Points, in no order, along strands that fork and pass close to each other.
(in the rows, 128 means zero)
Two points are linked if the straight distance between their rows is under 93.2. Some points are linked to none.
j872: [110 101 162 136 132 197 100 121 115  91 134  59 170 141 149 153 142 182
 173 117 153 111]
j968: [132  98 128 119 170 103 135 114 126 163 118 130  99 130  91  86 100 111
 150 115 122 170]
j212: [ 95 185 113 153 136 146 130  99 128  49 153  85 149 163 135 183 171 150
  94 142 136  78]
j711: [130 153 178  95 158 175 136 160  99 198  98 159 150 132 151 117  85 126
 161 101 142  70]
j655: [171 159 131 114 136  92 159 129 131 119 152 171  91 139 130 127 105 128
 159 118  98 125]
j4: [114 138  92 134  93  99 106 109 156  98 138 139 105 110 126 147 148 111
  55 139 126 174]
j305: [ 93 125 133 119 134 211  91 131 125  86 150  65 153 138 113 159 137 160
 155 115 116 136]
j173: [124 143 141 124  84 175 113 167 137 133 111  69 165  96 104 136 138 174
 104 141 145 139]
j12: [150 129 145  96  59 183 158 166 121 133 157 128 138 126  85 125 124 149
 145 165 148 137]
j209: [ 55 203  90 182 108 116  86 122 156  97 125 124 147 139  61 177 118 109
 100 154  84 135]
j676: [156 103 184 138 144 121 188 133 109 115  91 182 112 149 191 122 141 136
 172 127 143  55]
j715: [175 124 137 104 132 166 146 162  57 180 144 179 147 175 103 137 126  92
 201 122 117 113]
j858: [ 82 140 104 134 138 122 118  88 152 145 155 116  71 135 125 114 131 107
 123  79  94 147]
j69: [153 140 129 142 139  93 143 116 130 119 101  98 165 122 193 107  96 137
 170 102 151  54]
j805: [146 142  97 121 118  70 103 144 142 137 128 102 133 114 211 103 123 111
  96 104 150  87]
j716: [176 127 149 105  90 133 201 124 103 115 155 170 112 159 135 131 137 129
 162 158 122  98]
j295: [138 151 172 106 184 158 110 141 116 179 103 154 126 137 141 113  77 143
 164  87 129  95]
j208: [129  95 123 100  87 126 146 150 119 197 144 166 125 116  70  95 138  94
 137 168 156 164]
j131: [ 80  80 113 159 163  95 111  63 159 147 102 106 134 112 153 125 172 109
  67 131 147 185]
j349: [ 67 143 117 140 141 186  88 117 133 100 153  69 134 143  96 167 153 151
 120 107 111 137]
j411: [159  82 204 140 148 161 165 152  80 130  94 174 127 131 157 114 143 137
 195 136 142  64]
j590: [ 79 138 123 131 144 154 119  94 141 140 166 116  69 133  97 127 110 121
 159  76  75 150]
j718: [126 137 112 118  91 132 158 117 136 154 161 166  70 125 107 106 117  94
 138 115 110 155]
j935: [148 141 139 106  68 168 157 133 125 153 171 150 102 127 104 119 132 117
 138 140 121 142]
j582: [123  98 122  93  56 146 152 148 147 175 148 162 121 118  80 108 151 116
  83 162 155 172]
j450: [117 104 121  89 123 189 101 136 108 119 144 108 139 124  69 107 103 116
 167 147 125 197]
j474: [138 151 131  97 139 107 140 161 142 179 104 136 138 105 172  93  93 128
 148 109 158  57]
j336: [122  69 108 123 120  64 115 117 155 155 112 151 145 105 169  96 148 118
  83 133 176 151]
j831: [122 119 111 119 113  98 143 104 144 145 150 168  66 114 131  98 125  74
 105 128 104 171]
j767: [157 146 146 126 139 105 144 126 123 115 105 129 140 121 224 124  99 138
 157  97 131  32]
j605: [135 103 131  95 126 146 128 153 120 170 133  96 148 120 131  86 118 139
 170 106 163 113]
j278: [132 124 127 117 157 127 141 118  95 180 122 161 106 130  81  98  85  79
 179 120 105 160]
j222: [147 114 121  91 130 161 141 173  88 206 141 162 131 155 104 105 142  76
 175 122 138 121]
j120: [151 166 129 103 166 101 144 132 138 147 118 186  90 127 113 109  74  96
 141 114  94 137]
j270: [135 159 113 146 135 123 139  92 134  77 149  76 147 147 169 159 154 150
 115 121 151  84]
j315: [165  85 192 133 130 216 129 139  80 132 148 176 119 154 158 127 153 108
 211 137 102 117]
j172: [117 110 130 102  86 204 104 174 127 136 136  92 161 104 105 116 133 153
 122 141 139 160]
j394: [ 88  54 115 158 139  94 123  79 150 128  83 132 148 122 137 124 148 123
  56 142 154 200]
j842: [ 97 129 142 120 152 180 113 117 105 169 176 125  75 138 107 105 112  99
 187  84  86 162]
j705: [163 124 140 114 131 116 156 141 121 155 141 106 126 126 138 106 121 145
 161 108 148  96]
j271: [179 121 166 126 121 148 179 129  91 120 156 183 106 155 118 147 122 135
 191 141 120 111]
j509: [ 80 165 123 157 139 155  91 117 135  79 135  89 158 164  76 202 149 158
 117 120 120 105]
j849: [ 56 183 114 176  87 124  98 144 142  85 124 134 119 109  68 175 108 124
 100 163  71 143]
j725: [141 134 110 101 130  64 111 161 152 162  90 135 139 100 192  92  95  96
 114 112 154  68]
j649: [133 151 145 153  84 158 130 167 130 109 104  85 166 103 107 150 130 180
  91 161 121 114]
j236: [156 149 109 135 103  86 114 129 148  65 120 129 138 119  93 158 122 148
  96 183 127 156]
j863: [170 105 190 133 136 175 141 130  81 124 157 179 108 143 131 153 125 113
 211 118 107 120]
j579: [108 188  76 135 131 121  91 110 131  50 163 103 134 162 138 179 166 116
  69 141 129 104]
j922: [ 99 148 113 168 131 125  83 148 140 117  76  92 175  97  65 150 135 149
  83 153 106 158]
j192: [165 121 107 151 179  77 123 116 131 121 109  86 146 141 143 112 114 149
 145 115 152 105]
j171: [128  92 150 105 147 160 100 147 104 164 121  87 168 127 152  82 107 147
 198 111 155  99]
j749: [121 165 111 132  96 120 114 113 157 104 149 101 119 115 126 143 145 147
  88 136 127 145]
j160: [ 80 122 115 183 129 105 105 122 143 118  64 149 166 101  96 154 151 129
  40 157 106 188]
j573: [127 151 109 147  69  91 103 152 152 112 109 173 129  96 117 162 129 145
  49 176  88 181]
j537: [147 137 143 115  63 157 142 163 128 119 133 134 144  96  71 134 104 151
 122 178 115 156]
j102: [130  99 144  95 104 176 127 143 118 157 154  88 139 119 119 105 131 146
 144 125 154 150]
j675: [ 78  81 117 157 120 115 107  90 152 119  77 149 134 107 103 146 143 130
  59 147 128 204]
j984: [125 160 116 158 137 129 147  98 111  14 122  99 142 172 160 185 169 155
  99 164 121  78]
j330: [ 97 102  99 130 110  91 122  92 166 122 135 142  99 109 174 125 150  88
  57 122 114 180]
j695: [147 146 115 141 143  92 137 116 129  74 151  95 117 146 167 150 146 150
 133 105 125  88]
j690: [141  95  99 100 123  61 135 130 155 146 116 166 110 107 146  87 128 101
 104 133 154 155]
j723: [138 112 195 126 198 173  83 131 104 159 119 143 136 150 138 125  93 144
 185  92 111 102]
j542: [152 138 142 106 142 112 150 154 137 163 130 142 128 128 149 107  96 126
 136 104 130  90]
j485: [ 87 132 107 143 150 109 111  86 156 142 146  79  91 135 125 118 151 135
  91  97 112 153]
j893: [147 133 128 139 194  91 115 104 134 119 126  82 133 145 115 133 118 145
 150 106 137 142]
j72: [130 141 129 105 139 130 148 155 127 229 113 152 103 127 113  78 108  88
 118 105 117 115]
j73: [158 133 120 153 132  96 141 105 126 120 116  67 162 119 158 119 125 150
 155 117 177  87]
j884: [128 125 134  97 132 194 123 129 106 172 159 143 101 129 110  99 129 106
 182  94 102 163]
j284: [135 119 156 147 143 147 132  97 113 112 126  52 168 134 145 131 144 168
 168 113 170  92]
j513: [117 112 138 165 142 134 163  81  97  20 107 110 135 159 150 177 163 183
 132 155 145  85]
j350: [131  94 180 116 166 180  98 137  97 148 145 106 152 136 163 109 121 143
 206  92 123 115]
j169: [ 74 134 109 165 113 152  85 149 141 116 102 106 144  95  57 147 131 135
  90 148  85 175]
j287: [142 126 113 130 122  98 140 104 142  99 153 127  94 122  89 126  99 127
 152 131 120 169]
j891: [126 150  83 139 142  79  98 125 129 119 142  98 131 121 205 111 152  95
  73  97 139 103]
j256: [155 145 146 136  69 148 166 154 135  90 112 105 143 123 117 153 121 189
  96 186 110 101]
j843: [160 126 170 118 145 187 136 163  71 189 118 193 138 161 121 155 119  82
 199 118 107 109]
j363: [151 133 202 134 147 173 141 136 117 146 114 165 114 134 174 124 115 132
 170  93 110  56]
j263: [171 140 124 111 133 100 163 118 125  98 166 120 110 153 159 138 120 143
 147 111 107 118]
j554: [155  74 202 134 148 191 126 148  78 130 126 163 155 138 174 116 164 123
 202 129 135  88]
j562: [161 137 194 113 159 189 134 157 107 170 101 195 137 140 158 153  93 117
 169 110 143  48]
j298: [113 115 104 136 181  68 120 100 144 135 115 113  98 131 101  99 108 101
 139 119 116 168]
j566: [125 157 128 139  71 117 128 154 151 122 104 155 129  92  84 141 112 149
  92 188 104 167]
j506: [ 84 118  94 153 169  82 100  74 156 141 133  93 107 135 155 117 164 105
  63 105 126 156]
j75: [107  79 108 131 110  89 121 119 169 137 113 149 121 110 190 106 161 110
  59 119 149 167]
j956: [129  73 116 101 148  74 158 133 143 189  97 187 118 114 115  89 128  78
 116 133 152 152]
j275: [121 126 136 141 141 155 106 130 130  87 120  66 161 118  72 154 126 173
 127 147 140 152]
j125: [167 119 151 131 136 112 175 130 120  99 114 144 126 141 189 127 136 151
 162 113 125  62]
j627: [128 138 116 102 156 103 148 125 138 191 109 184  96 114 125  78  99  82
 114 109 101 133]
j48: [115 134  76 132 190  55 100 106 139 101 129 111 103 135 156 132 113  91
  92  91  98 141]
j404: [169 134 126 110  72 134 189 145 127  71 142 120 122 147 153 144 135 177
 111 182 135 101]
j769: [159  99 109 114 129  53 128 142 149 156 117 111 149 110 154  87 127 132
 127 129 192 102]
j595: [179 112 102 103  94  71 140 145 140  79 155 125 125 124 158 136 119 138
  87 178 157 126]
j703: [115 135 125 145 153 110 129  95 135  75 167 122  92 150 112 174 114 133
 169 102  96 115]
j782: [ 87 124 128 143  86 156 112 142 149 132 108 120 123  74  81 124 144 133
  77 144 113 188]
j6: [133 102 149 157 135 134 175 107 105  41  99 117 115 138 179 146 162 185
 158 145 158  87]
j108: [102 171  83 141 118 119 108 107 154  87 169  84 122 138 134 158 163 131
  63 116 131 124]
j210: [120 162 139  87 147 152 144 157 118 225  91 166 126 125 133 110  99  99
 125 105 142  84]
j433: [119 143 118 179 114 107  90 144 149 113  75 126 177  92  95 152 148 156
  56 162 124 156]
j301: [150 122 133 123 149 122 143 113 103 135 148 158 110 136  65 119  84 101
 211 135 137 174]
j719: [165 133 144 106  78 139 184 134 130 113 161 130 127 135 134 127 134 173
 142 156 151  90]
j545: [110 129  91 145  88 100  91 127 142  82 117 168 140  96 134 160 145 129
  36 160 108 184]
j643: [106 115 128 114  71 135 142 138 162 146 135 149 120  96 106 108 136 133
  77 144 145 182]
j60: [106 137  81 136 176  61 107  94 144  94 136 113  84 141 110 136 116 103
 118 109 106 155]
j593: [140 159  82 144 184  67  85 119 132 111 140  94 120 136 174 125 128 110
  95  81 132 113]
j867: [119  72 112  99 118 111 145 141 118 202 116 181 115 124  94  83 147  72
 121 147 140 162]
j446: [128 145 100 145 125  98 112 113 149 112 114  87 175 115 135 134 152 136
  79 148 186 155]
j117: [133 121 112  82 119 203 117 153  71 189 161 145 142 151 122  90 139  85
 181 116 122 155]
j975: [ 73 197  95 174 132 125  95 120 147  67 139 118 155 163  62 206 137 137
 100 156 101 100]

Follow the links from the first point to the second, and from the first to the third. Name the last point that the two ways share.
j363, j298, j545 | j711
j725, j212, j256 | j605
j6, j169, j542 | j212
j542, j711, j69 | j605
j172, j4, j6 | j212
j12, j643, j579 | j4
j605, j363, j330 | j711
j582, j655, j537 | j4

A fork is a point with three links, a tip a point with one. Leave the first point through the second and follow the links. Name the first fork or tip that comes.
j169, j922 | j843
j590, j858 | j4
j72, j627 | j212
j4, j545 | j831
j716, j719 | j605
j270, j695 | j711
